A landscape with many peaks, sampled at points; each row gives a point and its height.
From any point a climber steps to the highest of the 5 points nearest to it. It stops when none of these is higher. Distance is the straight distance between rows; heights are no part of it.
Z832: [ 28   5  -1  -4 -14  -5  -2  51   4  10  24  -5 -17   5 -28   3   4  19
  13   6   2  17  33]  (h 504)
Z819: [ -2   6 -30 -16   7 -14 -13  15   1  11   9   5   5  -8  16  -2   0  -8
  -9  31  -5  14  -8]  (h 456)
Z142: [-41 -14   7  16  14  -8 -19 -13  -3  -9 -17  -5 -12   2 -14   9  10  15
  -1 -28 -13 -13 -10]  (h 626)
Z602: [-12 -19   1 -16   7 -28 -12  21   4  27   3   6 -15  13 -31   1  15  23
  -6  11 -20  16  15]  (h 433)
Z339: [-23  -6 -10 -16  -6  -7  17 -18  -2  18  -6   8   4  16  -5 -32 -14 -10
   4  22  -2   4 -17]  (h 379)
Z880: [ 25  17 -21   3  13  27  39 -35  -8  13 -17  -6  21 -20  34   6  11 -16
 -21 -20   6  -1 -38]  (h 385)
Z937: [ 23  11  -3  10   9  -4 -32  61  21  -9  40 -15 -12 -12   2  21  25  -1
   0  -1  -1  34  36]  (h 520)
Z597: [  1  13  -2  -2 -21  12   7   4   6  -4   9   8   5   3  17 -10 -14 -19
   6  32  16   2  -6]  (h 431)
Z180: [-13   5  -9  15  23 -10 -30   8   2  -8   4 -12  -7  -6   1  22  18   4
  14 -12  -2  14  12]  (h 527)
Z604: [ 19   9  -4  16 -22  23  -7  16 -16 -11   6  -6   6   4   4  11 -31  -5
  28   0  15   1  30]  (h 441)
Z991: [ 17   3  -4  15   7  -6 -25  41  17 -15  41 -16 -18 -18  15  29  32 -15
  -1  15  13  45  30]  (h 522)
Z296: [ 12   0  -2  22  12  20  24 -38   6  -9 -24 -10  17   3  18  24   8  -9
 -10 -57 -10 -20 -22]  (h 394)
Z167: [ -3   5 -13   0 -17   8   4  -1  -3  -9   3   8   4   3   8 -19 -16  -4
  10  13  13  -3   5]  (h 616)
Z75: [-25 -19 -22 -15  21 -23   4 -14   4  31 -17   4  12   8  -4  -5   3  10
 -10  -4 -31   5 -22]  (h 284)
Z127: [  9   8  -1  14  -4  20 -12   3  -2 -14   5 -17   9 -12  25  19  -9   3
  30 -11  15 -10  14]  (h 458)
Z117: [ 20  22  10  14 -24  34 -14  13  -4 -29  24  -8   8   4  22   4 -28  -6
  27  10  33  -3  28]  (h 430)
Z122: [ 11  18  -6  -9 -14  31  10   5 -14  -8   9  -4   8 -19  24   0 -17 -15
  12  29  35  -1  -4]  (h 484)
Z434: [  2   1 -24  -5  20  12  30 -20  -5  27 -24   3  20 -12  14 -23  11 -10
 -27  -2 -17   0 -45]  (h 313)
Z732: [-28 -17  -4 -13  26 -22 -25  10  13  15  -3  -4 -18  19 -26  11  29  12
 -13 -11 -23  20   1]  (h 449)
Z139: [ 12  17 -12  -8  19  16  -8   8  -1   4 -11 -12  29 -55  30  15  11 -23
  -9   3  26  14 -29]  (h 498)
Z807: [ -1   6  22 -21 -34  18  28 -18  22 -36  10  12  16  14  23 -29 -17 -17
  19   7  14 -25   0]  (h 307)
Z946: [  1   3 -21  -6  14  16  11 -25   9  18 -23  -8   8 -12  25 -10  -4  -6
 -17  -6  -7  -4 -23]  (h 298)
Z62: [ 10  24 -25 -16  17  10 -13  10  -3   5   9  -1  17 -37  28  -1  12 -22
 -15  15  14  14 -22]  (h 497)
Z901: [ 25  13  19   4 -17   4  17 -32  10 -22 -28  17  20  11 -11  -4  -8  -2
  -9 -47 -15 -65   5]  (h 59)
Z772: [  9 -26  34   5 -11 -49   1  14 -18  10   2   1 -34  23 -42   4  13  43
 -16  -1  -4  -3   6]  (h 354)
Z654: [-17 -26   2  -7  13  -7  29 -49   0  32 -34  13  19  16   5 -38  -1  -3
 -11 -19 -22 -11 -22]  (h 263)
Z687: [  9   9 -28 -11   8  -6 -11  35   3   2  24   9  11 -29  14   1  10 -20
 -20  34  17  28   3]  (h 507)
Z792: [  8  -1 -11  22  34  22  33 -41   4   4 -19 -27  10 -13  13  36  31 -13
 -20 -43  -8  -5 -39]  (h 303)
Z652: [-18  13  -3 -24 -22   0  25   3   8 -10  20  13   0   6  32 -13 -13 -23
  10  40  17  13 -24]  (h 577)
Z981: [ 19   3  29  13 -25   9  -1 -17   7 -24 -21   7  11   1   7  12 -21  -1
  11 -38  -2 -35  16]  (h 200)
Z478: [ 16  -8   1 -24 -21  -8  12  33   4  29  34   8 -22  26 -36 -20   1   8
   3  38   7  18  13]  (h 312)
Z243: [-16   0 -34 -27   7 -11  13  -7   1  26   6   8  10   2   2 -32  -9 -15
  -5  24  -3  11 -15]  (h 446)
Z867: [ -2  -2  40  36  -9   0 -18   3 -14 -31   7  -8 -12   1 -18  24 -23  21
  21 -15  10 -16  24]  (h 408)
Z704: [-10 -11  32  -4 -22 -16  10 -42 -13 -10 -36  20   7  14 -30 -30 -19  12
 -12 -19 -21 -44   7]  (h 84)
Z498: [-15 -18 -15  -3  24 -19 -30  14  17  -4  12   3 -19   7 -16  14  37   5
 -13   0 -19  26  22]  (h 534)
Z223: [  8  14  -5   3 -28  18   1   1  -5 -17  -2   8   0   8  14 -10 -28 -11
  26  19  23 -13  14]  (h 419)
Z236: [ -8 -44  -1 -20  12 -24  -9  26   9  33  23  16 -33  17 -23  -2  45   8
 -33  10 -24  47  12]  (h 373)
Z485: [ 25  11  -5   0  -4  -1 -10  49   9  -5  38  -8 -13  -3  -3  13  -5   9
  16   7   2  20  27]  (h 513)
Z369: [  5 -13  36  21 -13 -13  -9 -24  -2 -31 -16   2   4   1  -7  17 -16  16
   7 -39  -8 -37  16]  (h 347)
Z396: [-17 -16  16   2 -11 -13  -1 -18 -14   2 -34  11   0  11 -12   2 -15  16
   5  -8 -21 -13   0]  (h 174)
Z673: [  8  40   0 -16   0  41  25   8  -7  -4   4   3  28 -38  39  -5   4 -26
 -10   8  36   6 -35]  (h 457)
Z239: [-14  17 -11 -18 -12  22  20   5   4   2  12  13   8 -28  29 -14   2 -29
  -1  34  29  13 -50]  (h 651)
Z356: [  7  10 -18   9  28   7 -22  10   8  -8   5 -17  18 -31  25  19  20  -9
   6  -8   0   1 -11]  (h 499)
Z18: [-14 -20 -25 -20  17 -24  -3  12   1  32  -1   6   0  12 -12 -14   1   5
 -11  21  -9  16 -17]  (h 377)
Z993: [ -7   0 -20   5  25  -5  -9  -1   3  15  -3 -12  10 -18  23   7   6  -6
   6 -11  -9   5 -13]  (h 420)
Z95: [  2  -4  -7   4  -1  16   9 -19   4   3 -28  -9  11 -14  19  -5  10  -6
   0 -16  -5 -13 -13]  (h 272)
Z240: [ -9   8  20  36  -1  -2 -14  18 -11 -24  13 -15 -22  -7 -21  28  -6  25
  18 -13  -3  -2  22]  (h 467)
Z287: [  0 -10  23  27 -27 -22  -9   1  -6 -21 -11  -7 -13  11 -26  18 -12  20
  13 -11 -12  -4  13]  (h 266)
Z397: [ 14  -9  23   2 -30 -22   6  -2 -17  -6 -15  12 -12  19 -18  -2 -26  26
   6   6 -10  -8  17]  (h 118)
Z153: [-36 -32  -8  -7  21 -29  -2 -20   6  18 -24   3   9   6 -15  -9  12  19
  -8 -19 -34   1 -23]  (h 372)
Z487: [ 16  -2  23  15 -31 -18   6  27 -17   2   3   4 -26  19 -25   9 -13  30
  15   6   4   4  31]  (h 395)
Z493: [  2   7   0  10  -9  -3  -7  16  -3   9   1 -11 -12  11 -11  16 -19  21
  15  17  -4  -4   8]  (h 383)
Z601: [ -2  20 -27 -10  15   7  13  -4   1  -5  -2   5  10 -23  23 -16   0 -10
  -2  10  16  -7 -23]  (h 384)
Z690: [  0  12   9  18   3  10 -25  35  -8 -10  13 -22  -2  -6   6  25  -6  16
  28  -8   5  -4  29]  (h 496)
Z596: [ 21  16  -3  13  27  34  31 -21  -2   9 -21 -27  20 -31  25  35  27 -10
 -26 -20   5  -6 -38]  (h 300)
Z932: [ 18   6  15  23 -14  17 -21  -1 -11 -27  -2 -13   3  -2  16  20 -25   0
  24 -12  16 -14  31]  (h 407)
Z188: [  0 -25  43  14 -19 -37  -8 -29 -18 -20 -25  12  -6  20 -28  14 -23  27
 -16 -10 -20 -35   9]  (h 105)
Z838: [ 11  -1  23   9 -11  15   7 -31   5 -15 -27   3   2   3  -2   4 -14   0
  -8 -36  -7 -35   8]  (h 163)
Z650: [ 10   5  11   1 -41  -2   7  22  -9   2  10   6 -18  18 -27  -6 -22  18
  18  12   5   2  26]  (h 535)
Z421: [ -3   0  -8  16  46  20  -4 -15  11  -7  -3 -35  10 -26  15  22  27  -1
  -1 -32   3  -2 -24]  (h 438)
Z304: [-19   2  32  42   8  -4 -22 -24   2 -39 -14  -1 -20  -6 -22  19  -5  11
  10 -37  -4 -31  10]  (h 463)
Z830: [  8 -15  30   5 -14 -34   3  24 -13  10  10  11 -34  19 -45   0  -5  44
  -2   8 -10   9   9]  (h 299)
Z611: [-10  -6  20 -14 -52  -7  27 -19   9 -20  12  22   5  33   3 -17 -18 -13
  31  21  10 -15   4]  (h 210)
Z313: [ 17  22   7   0 -32   3  11  33 -10   2  22   2 -11  12 -13  -5 -17  18
  22  38  24   9  27]  (h 435)
Z695: [-26 -15  21   6   0 -24 -12   0  -2   9 -12  -1 -11  16 -26   5  -7  32
  -5  -9 -20  -5   2]  (h 386)
Z50: [-14 -12  -4   2   7 -10  -6  -1 -11  14  -9  -3  -2  15 -18   5 -16  10
  -2   8 -28   4   9]  (h 279)
Z405: [ -7 -17 -22 -10  19 -19 -18  17  11  13  11  -5  -8   8  -3   1  19   0
  -5  12 -24  29   6]  (h 560)
Z374: [  5   6 -26  -2  20   9  -7   6   6  -3   1 -15  12 -18  20  12   1 -10
   0   2  12   3 -15]  (h 483)
Z372: [  9   3   0 -11 -15  13  14 -31   1 -10 -25  12   3  12  14 -27 -16 -15
  13  -8 -12 -26   1]  (h 175)
Z574: [-21   5 -23 -35   4   3  18  -2  -4  21  14  19  16 -13  15 -28   3 -20
 -11  40  13  16 -42]  (h 514)
Z686: [ -9  -5  18  40   5  14 -20 -11   6 -27 -14 -18  -8  -7  -6  21  -2  10
  18 -32  -6 -22   3]  (h 459)
Z314: [ -9  -3 -13   1   5  -4  -1 -10   6   8 -15  -8  10  -6   2   1  -6   4
  12 -13 -13  -3 -15]  (h 290)
Z295: [-26 -27  11  -4  -2 -32  -4 -17 -17  23 -23   2  -8  21 -31  -6 -13  12
  -7   7 -15  -2  -6]  (h 213)
Z481: [ 14  39  -5 -16  11  29  -1  27 -13   2   5   7  28 -51  35   8  16 -26
  -9  25  34  18 -29]  (h 495)
Z577: [  6   1   3  30  11  28  12 -37   9 -16 -33 -16   2  -9   8  16  22   3
   2 -48  -6 -17  -9]  (h 516)
Z89: [ 16  20 -16 -10  27   6 -24  35  -2  -7  11  -4  24 -46  24  26  13 -24
  -8  16  19  18 -13]  (h 529)
Z325: [ 23  11  14  14 -37   3  -7  29 -15  -7  11  -4  -8  13  -6  16 -23  16
  21  14  19   0  40]  (h 464)
Z609: [ -4  -9  11   4   1  11  19 -42   4   6 -31  10   2   9   3 -14  -6   1
  -5 -39 -26 -18 -11]  (h 301)
Z365: [ 17  23 -13  -6  -3  19  -7  30  -9  -3  17 -19  21 -28  22  12 -16 -18
  -4  25  26  12  -2]  (h 508)
Z312: [ 25  -8  19 -25 -16 -21  13  33 -17  26  15   6 -24  21 -47 -20   6  28
   5  23  12   8  14]  (h 316)
Z166: [ -7   8   1 -13 -21  12  22 -20   5 -13  15  17  15  13  24 -18 -21 -20
  22  19  16  -8 -13]  (h 356)
Z716: [-13 -16  36   8  -2 -49  -7  -6 -19  -2   4  -7 -29  22 -47   7   5  42
 -12  -3 -12   4  -3]  (h 521)
Z367: [ 13   8   6   5 -13  25  15 -25   2 -15  -9   7  10   1  21 -15  -5 -17
  10 -23   6 -34   6]  (h 247)
Z93: [ 26   3  17   8  -5  28  14 -21   5 -20 -13  -6  16   1  23  13 -11 -15
  11 -40   8 -32  10]  (h 273)
Z340: [  7   1  12 -15 -52  -8  19   3 -17  15   5  19 -19  36 -42 -20 -16   6
  21  30  17   5  11]  (h 189)
Z927: [  1   7 -18 -16 -19   1  -1  26  -8  17  22  -3 -14  15 -11 -14 -16   2
   6  35  13  11  12]  (h 418)
Z709: [-16  -3 -20 -17   7  10  35 -41  -1  22 -11  12  12   2  16 -42  -4 -14
 -12  18  -5  -4 -35]  (h 310)
Z675: [ -8  -5   9  -2  -8   6  32 -46   3  10 -35   9  20  19   8 -36  -6  -3
 -14 -30 -23 -32  -9]  (h 340)
Z821: [  8   8  12  -8 -15  12  39 -41   9  -4 -23  30  15  17   3 -37   1 -17
  -5 -19 -17 -34 -14]  (h 261)
Z299: [ -1  -4  -6   4  18 -14 -28  25  23  -4  29  -2 -26   1  -3  19  35  -8
 -21  -4 -15  41  29]  (h 544)
Z872: [  2  -5 -18 -12  -1 -11  -5  31 -13  20  21   0  -5   6  -6  -6   2 -10
  -3  27  -2  11  19]  (h 427)
Z920: [ -8 -15  13  13  -6 -26 -16  28  -5  -3  17  -5 -27  10 -37  16   9  37
  -3  -2 -16  15   9]  (h 460)
Z844: [ 20  18  -4   5   6  39  31 -26   4   1 -14   2  26  -8  22  -4  -1 -21
  -7 -21  14 -18 -10]  (h 598)
Z523: [-23  -3  30  34  11 -36 -13 -22 -21 -23 -13  -9 -35  14 -43   9  -6  41
 -17 -16  -8 -16   4]  (h 403)
Z257: [ -4 -15  23   9  -9 -18   2 -25 -15  -4 -35   3   0  12 -17  10 -19  17
   3 -18 -22 -18   9]  (h 173)
Z361: [ -4 -14   6  -1 -21  -2   3 -21   1   2 -31  16   0   9  -3 -10 -22  -4
  16  -6 -18 -24   9]  (h 53)
Z368: [ 10 -13 -26 -23   4 -25  -3  36   6  28  32  15  -9   8 -12 -16  18  -8
 -18  40  -6  28  15]  (h 451)
Z505: [-31  13   9  40  32   4 -37  -6 -10 -15   0  -8 -10 -12 -19  16   7   6
  19 -34   3 -25   8]  (h 491)
Z193: [-13 -12  38  22  -3 -16  -8 -16   0 -17 -32  -2 -16  -5 -15   9  -4  12
   2 -36 -14 -25   4]  (h 409)
Z878: [-21 -17 -15  -6  33 -15 -32  -1   9   4  18   8 -11   6 -15  10  34   3
 -11 -10 -25  22   1]  (h 501)
Z886: [-18 -10  10 -22 -34   0  35 -12  12 -13  29  11  -3  12  31 -21 -27 -13
   9  49  20   9 -19]  (h 380)
Z721: [-17  -4  18 -17 -35 -10  29 -31   6 -12  -3  22   8  28  -2 -34 -21 -16
  11  13  -8 -23  -1]  (h 217)
Z812: [  6   7  -7  15  16  15 -23   1  -2 -10  -4 -29  -3 -27  22  28   5   4
  15  -8  18   1   3]  (h 490)
Z244: [ -4  19  -9 -10   6  24  31 -19  -1   3   7   6   8 -14  35 -19   2 -24
 -10  17  19  11 -38]  (h 502)
Z582: [ 18 -18   7 -16  -3 -18   3  45   4  37  21   9 -29  18 -37 -14  29  15
 -18  14 -10  23  10]  (h 367)
Z411: [ -5 -26  30   2 -10 -37  -1 -35 -15   1 -28  17  -9  22 -25  -8 -21  29
 -16  -6 -29 -17  12]  (h 153)
Z152: [ 14   2  19   7 -25  -6  -2 -20  -5 -16 -23  14  -2   4 -10   0 -25   9
  15 -21 -10 -38  14]  (h 97)
Z5: [ 20   3 -13 -13  14  -8 -18  40   3   5  26  -6   9 -24  23  19   4 -12
   1  27   5  23   5]  (h 524)
Z294: [-14 -30   9  -9  -8 -26   0  10 -11  23  -2   4  -7  24 -30 -10   4  25
   0   8 -14   3  -5]  (h 287)
Z571: [ 23   8  13   0 -23  39  29 -24   6 -38  -5   6  24  14  19   0 -17 -23
   5 -33  27 -48  13]  (h 177)
Z198: [ 18  22 -12  -1  -2   3 -23  33  -7  -1  31 -14   5 -14  20  20  -1  -2
   0  15  18  13  29]  (h 515)
Z534: [ 10   2  -8  12  14   0 -20  34   4 -13  20 -23   6 -21  17  37   3   4
  17   4  12  18  20]  (h 510)
Z488: [-15  -1 -13 -14 -15   2  13  -2  -3   7  14  14  -6  22   2 -33 -14  -9
   9  43  10   6  -3]  (h 371)
Z271: [ -9   6   6 -13 -32   4  24   6   6  -9  19   9   1  28   3 -16 -32 -13
  12  43  22   2   6]  (h 254)
Z725: [  2  -9   1   7  -1 -23 -15  42  14   9  23  -3 -13   2 -17   8  19   6
  -5   8 -11  23  26]  (h 523)
Z23: [ -1  -4 -35 -37  -4 -10   4  26  -4  26  26  23   4   6  -9 -19   7 -19
 -28  50   3  13  -7]  (h 400)
Z10: [  4   8   3  -1 -23  31  18 -22  -5 -24  11  10  12  -7  33 -14   0 -22
   7   7  32 -10 -25]  (h 345)
Z86: [ 22  12  11   2 -30  40  -4  -1  -4 -41  21   0  12  -5  31  -5 -28 -23
  15  13  42 -11  12]  (h 423)
Z475: [ 13 -33   1 -33  -2 -29  -1  30  12  36   9  16 -16  31 -34  -2  26  17
 -23  19 -20  37  13]  (h 425)
Z373: [  3  -8 -31 -11  24 -21 -21  19  13   5  13  -1   5 -17  22   8  14 -13
 -16  12  -7  10  -9]  (h 494)
Z74: [ -7  -8   9   3  -3  -2  -7   2  -8   3 -11   4  -3  -3  -3  12 -17  10
  17 -11 -16  -6   7]  (h 212)
Z345: [  4 -10  -6  15   8   7  29 -45   6   3 -35  -4   8  -2  17   6   5  -1
 -13 -47 -21 -15 -23]  (h 361)
Z321: [ -3 -12 -31 -31  18 -16  -4  14   1  25  11  18   4   2  -7 -12   6 -14
 -24  31   1  16 -13]  (h 406)
Z885: [-46 -24 -19  -3  42 -12 -21 -22   6   8 -14   6  -1   5 -11  10  27  17
 -12 -17 -22   3 -19]  (h 442)
Z813: [ 23  17  13   5 -19  48  16 -15  -4 -36  14  -4  34  -1  43  -4 -18 -27
   0   1  49 -17  -6]  (h 404)
Z757: [-22   6 -10  15  39   0 -23 -19  17  -8  -4 -14   0 -13 -14  11  38   3
   7 -29 -11  -3 -17]  (h 512)
Z848: [-14 -12  -6   8  27   2  -3 -26  12  13 -24 -15   4  -1   4  -1  16   7
   1 -28 -27  -6 -26]  (h 302)
Z513: [-32  12  13  32  23 -11 -30   5  -8 -18   7  -1 -21   4 -49  19  12  14
  -5 -24  -3  -4  10]  (h 478)
Z258: [ -6  -3  22  10  -4 -10 -19  24  -6  -3  15  -3 -26   7 -31  21   5  23
   4  -2  -2   6  20]  (h 466)
Z468: [-19   6  23  21   9 -12 -23  19  -3 -15  18  -5 -23   7 -39  27  10  15
   5 -13  -2   4  12]  (h 465)
Z200: [ 14  21 -17  -9  23  16  22  -1   0  27  -5 -15  25 -22  17  11   9 -20
 -24 -10   8   2 -42]  (h 286)
Z392: [ 11   9 -11  -7 -14  -3 -12  36  -5  16  23  -9 -15  10  -6   7 -10  15
   2  29  11  10  23]  (h 479)
Z969: [  7  17 -18 -15  -5   7 -15  25  -2  -2  18  -5   3 -15  22   3 -14  -9
   8  16  22  13   2]  (h 500)
Z415: [-18 -19  49  16  -5 -42 -14 -19 -28  -6  -6   0 -28  37 -38   8  -5  56
 -20  -9  -7  -4   8]  (h 378)
Z564: [  2  -8  -2  -8 -11   3  11 -33   5   5 -32  14  11   7  -5 -28 -17  -7
   1 -17 -13 -20   0]  (h 186)
Z836: [ -1   7  30  24 -12  -7 -20  38 -10  -8  23 -10 -18   4 -21  17  -5  19
  11 -12  -3   1  25]  (h 470)
Z621: [-31  16 -10  13  54   2 -42 -19  -3 -11  -4  -4 -10 -22 -36   5  28   3
  -8 -28  -5  -2  13]  (h 528)
Z455: [  3  12   1  -6  -4  21  27 -33   4  -3 -11   5   5   3  17 -27 -13 -22
  -5  -7  10 -26 -14]  (h 336)
Z300: [ -9  -7  -9  -8   1   1  17 -25  -2  17 -22   7   8   0   5 -21 -13  -2
   1  -2 -21  -7 -13]  (h 319)
Z925: [ 26  14   3  12 -11  32   6 -15  -1 -15  -9  -7  22 -13  26   0  -9 -11
   7 -12  19 -13 -11]  (h 426)
Z713: [ -3 -11   3 -13 -15 -18  13   3  -7  28  -5  12  -3  39 -31 -18 -17  10
   0  22  -7  -8  13]  (h 139)
Z207: [ 29   2  -2  27  11  23  56 -44   8   7 -23 -17  17  -3  24  29  10 -14
 -24 -41  -2 -13 -18]  (h 311)
Z983: [ -3  12 -18 -14   2  19  29 -16   1  16  -9  -1  14 -21  30 -20  -1 -16
 -18  16   3  -2 -44]  (h 417)
Z430: [  6  14 -12  -5  -3  10  -5  -1  -5   0  -7  -9   8  -3  10  -2  -9  -7
  14   5   9   4   7]  (h 405)
Z586: [ 23  17 -11   4  25  27   1   5  -2  -5  -6 -21  18 -43  26  24  11 -13
  -8  -5  19  -1 -27]  (h 468)
Z342: [ -7   8 -29 -15  12  11  26 -20  -3  19  -8  12  14 -18  20 -28  -4  -8
  -9   1  -4   0 -30]  (h 346)
Z334: [ 22 -16 -12  10   9 -10 -22  48  16  -6  36 -11 -25 -26  18  18  39 -20
 -13  17   4  62  27]  (h 525)
Z952: [ 15  18 -19   2  12  10 -18  16   4  -8   1 -21  17 -30  29  20  10  -9
   5   9  16  17   2]  (h 509)
Z775: [ -9  -3  -5 -15 -11   5  32 -24   3  -1   0   8   4  -1  29 -30 -13 -21
   2  26  13  -1 -28]  (h 382)
Z710: [ 14  21   2   5   6  44  12  -1 -12  -8  -6  -7  24 -42  31   3   3 -23
  -7   4  31  -1 -13]  (h 432)
Z228: [  8 -15 -16  -1  22 -17 -18  36  13   5  18   8 -11 -14   8  14  29  -7
 -20  19 -14  43  17]  (h 531)
Z849: [-15  -8   9 -11 -25   1  23 -38  11   3 -13  27   8  30   3 -35 -14 -14
   7   7  -6  -8  -3]  (h 281)
Z476: [-29  -8 -18   9  41  -9 -35   4  12  -8   0   0  -3  -3 -10   2  35 -10
  -5  -6 -12  16   0]  (h 599)
Z2: [-10 -18  14  -8   2 -10   6 -35  -7  15 -37  15   8  14 -12 -26 -16   0
  -5  -8 -29 -20  -3]  (h 176)
Z568: [-16  13 -25 -33   4  -2  14  14   3   6   8  15   7 -11  21 -13   3 -33
  -8  50  14  14 -25]  (h 505)
Z793: [ 38  -5  39 -22 -20 -23   7  57   1  16  24  10 -33  14 -42 -30  14  43
   3   4  18  18  27]  (h 344)
Z722: [ -8   2 -23  -9   7  -8  -8   7  -5  14  -8  -5   9   2   4  -2 -10  -4
   4  13  -9  -7 -10]  (h 360)
Z293: [ 20  12  21  24 -25  11 -15  48   1 -13  27 -14  -2  12  -7  21 -25  25
  30  -1  19  13  39]  (h 481)
Z329: [ 13  13 -12  -3 -13  14 -12  13  -8  -9  15  -5   6  -6  12 -12 -19  -5
  20  23  20  -2  14]  (h 471)
Z632: [ -7  -9  -5  20  19  18  15 -38   1   0 -23 -26   4  -7  12   5  24  -2
  -6 -39 -17 -10 -22]  (h 396)
Z898: [  6   4   3 -21 -39   2  16  19  -9   6  28   8 -15  29 -15 -13 -17   2
  17  33  21   8  19]  (h 337)
Z579: [ 25  15   3  -8  -3  46  18  -9   4 -14 -13  -4  26 -17  38   0  -9 -18
   3  -3  32 -12  -1]  (h 436)
Z773: [-20   3   8  19  19   8 -16  -9  13 -16  -9 -11   0 -15  -6  24  15   7
  15 -25  -2 -12  -9]  (h 526)
Z107: [ -5  22 -25 -14  16  17  18  -1   2   0  -2   4  13 -30  33 -11  18 -28
 -10  14  21   1 -35]  (h 443)
Z217: [-11   9   7  17   7  -8 -34  32  14 -19  27 -22 -14  -6 -13  27  21  13
  11  -9  -2  24  30]  (h 511)
Z529: [ 12  18 -17  -2   3  18  15  -9  -5  -4  -7  -9  15 -30  31  -1 -10 -16
  -4  -2  13   3 -25]  (h 397)
Z376: [ 22  12  33   8 -16  -8   3  53 -11 -13  25  -4 -26   2 -31  14 -12  35
  16 -11  11  14  35]  (h 487)
Z354: [ 25  11  14   0 -19  28   6 -14   3 -18 -12   1  16  -4  15  -1 -25 -12
  11 -17  14 -38  17]  (h 274)
Z280: [ 35   2   8 -19 -20 -18   6  46  -3  24  22   7 -30  14 -40 -16   8  28
  15  15   5  18  24]  (h 437)
Z134: [ 11   1 -18   4  28  15   3 -11   9   1 -12 -21  15 -28  35  18  18 -10
   0 -15   0   0 -24]  (h 455)
Z174: [-23   4  -6  23  29  -4 -35 -10  10 -19   0  -1  -8 -17 -19   9  23  -2
   2 -26  -5  11   7]  (h 551)
Z11: [-47  -7  -7   6  45  -4 -42 -10   4   1  -5  -4 -15   1 -30   1  33   6
 -16 -23 -19  12   7]  (h 533)
Z990: [  7  11   6   7 -32  10 -10  -1 -13  -8   0   3  -1  12   1   1 -24   1
  24   4   2  -2  27]  (h 351)
Z113: [ 11  17   4  -8 -25  22   4 -19  -1 -18   6   8  12   5   6  -9 -25 -11
  24   1  16 -23  12]  (h 355)
Z967: [-16  -3 -24 -28 -19 -13  22   4   3  12  19   8   0  20  10 -17 -16 -20
  10  44   9  18 -31]  (h 568)
Z603: [ 17   7   0  20   4  24   5 -18  10  -7 -21 -14  10 -10  24   7   5  -6
   4 -40  -1 -19 -11]  (h 393)
Z88: [ -6 -16 -23 -14  30   2  23 -35  -4  38 -32  -4  18  -8  12 -20  -5  -1
 -19  -8 -24   3 -39]  (h 246)
Z696: [-41 -17  24   6  22 -20 -17 -20   0  -1 -29  -8 -16  15 -26   3   7  25
  -4 -14 -25  -6 -11]  (h 629)
Z917: [ 23  -4 -14  -6   8 -17 -15  35  16   0  18  -5 -15  -8  11  12  17 -12
  -8  17 -10  33  21]  (h 532)
Z868: [-18  12  -7  20  35  -1 -40  15  14  -9  17  -2 -11  -6 -24  10  45  -9
  -6 -18 -10  22  27]  (h 556)
Z989: [  5  -2 -11 -10   4  16  29 -37   8  10 -21   9  12  -8   8 -34   3 -11
  -5 -19 -19 -18 -12]  (h 519)
Z620: [  5 -24  25   5 -32 -23   7  -2 -24  15 -12  20 -24  32 -41  -6 -22  24
 -11  12  -6  -5  12]  (h 543)
Z150: [-34  -8  10   9  27 -23 -24   0  -4   1  -3   7 -17  18 -41  -3  23  25
 -22 -12 -12   4   1]  (h 493)
Z185: [ -4  22 -15  -8   2   9  14   7  -9   1  11  -5   8 -11  27 -12 -16 -20
   7  23  16   3 -12]  (h 440)
Z238: [-16 -19 -14  -5  36   0  22 -39   9  38 -30   1  16   8  14 -19  11  10
 -20 -22 -24   3 -35]  (h 221)
Z649: [-19  -9 -26 -23  -9 -14   3  13   4  21  15  14   0   7  -4 -23  -9 -16
 -14  39   3  14 -17]  (h 424)
Z646: [ -3   6  10   1 -36  21  11  -3  -1 -33  19  11  15   9  28 -13 -22 -10
  17  13  30 -18  15]  (h 401)
Z552: [ -8 -16  11  -2   2 -20 -26  33  10   5  21  -2 -17   5 -26  17  14  18
  -1   5 -21  20  17]  (h 506)
Z777: [  0  -5 -27  -7  18 -15 -26  27  11  -7  14 -12   9 -23  12  17  10  -7
  -7   5  -8  18   1]  (h 518)
Z414: [  6 -25  32  -1 -17 -23   1 -29 -16  -2 -28  24  -2  23 -27  -8 -23  22
 -15  -4 -14 -26   4]  (h 615)
Z805: [ -3 -13 -14 -23  -7 -19  -9  12  -6  31   9   2 -15  22 -24 -12  -1   4
 -11  25  -5  18  11]  (h 398)
Z558: [-21 -10  -7   7  26 -20 -25   7  12   7  -4  -7  -6  11 -19  14   8  11
   1  -7 -29  13   2]  (h 439)
Z363: [  2   4 -14  11  31  -9 -40  17  14 -17  26 -11   4 -27  17  32  35 -22
 -14   5   6  33  17]  (h 517)
Z701: [ 22   6  14  19   1  29  24 -31  16 -19 -26 -10  18   2  12  22   7  -9
  -3 -60   2 -41  16]  (h 320)
Z262: [  7 -26 -19 -14   5 -24 -13  24  11  24  21   1 -10  17 -11   0  30   0
 -15  22 -20  26  13]  (h 492)

Call two points neighbours if one is among the 5 nearest of the other. Go from one point of each pair to the other, from neighbour to neighbour, staying as high as possible. Name the lowest point that can't be avoided.
Z650 and Z405 -> Z325
Z989 and Z696 -> Z455
Z476 and Z844 -> Z710
Z476 and Z89 -> Z5
Z167 and Z577 -> Z632
Z652 and Z405 -> Z673
Z405 and Z167 -> Z329
Z405 and Z476 -> Z498

For each start below, name the point where the climber stops.
Z867 -> Z476
Z314 -> Z89
Z932 -> Z476
Z287 -> Z476
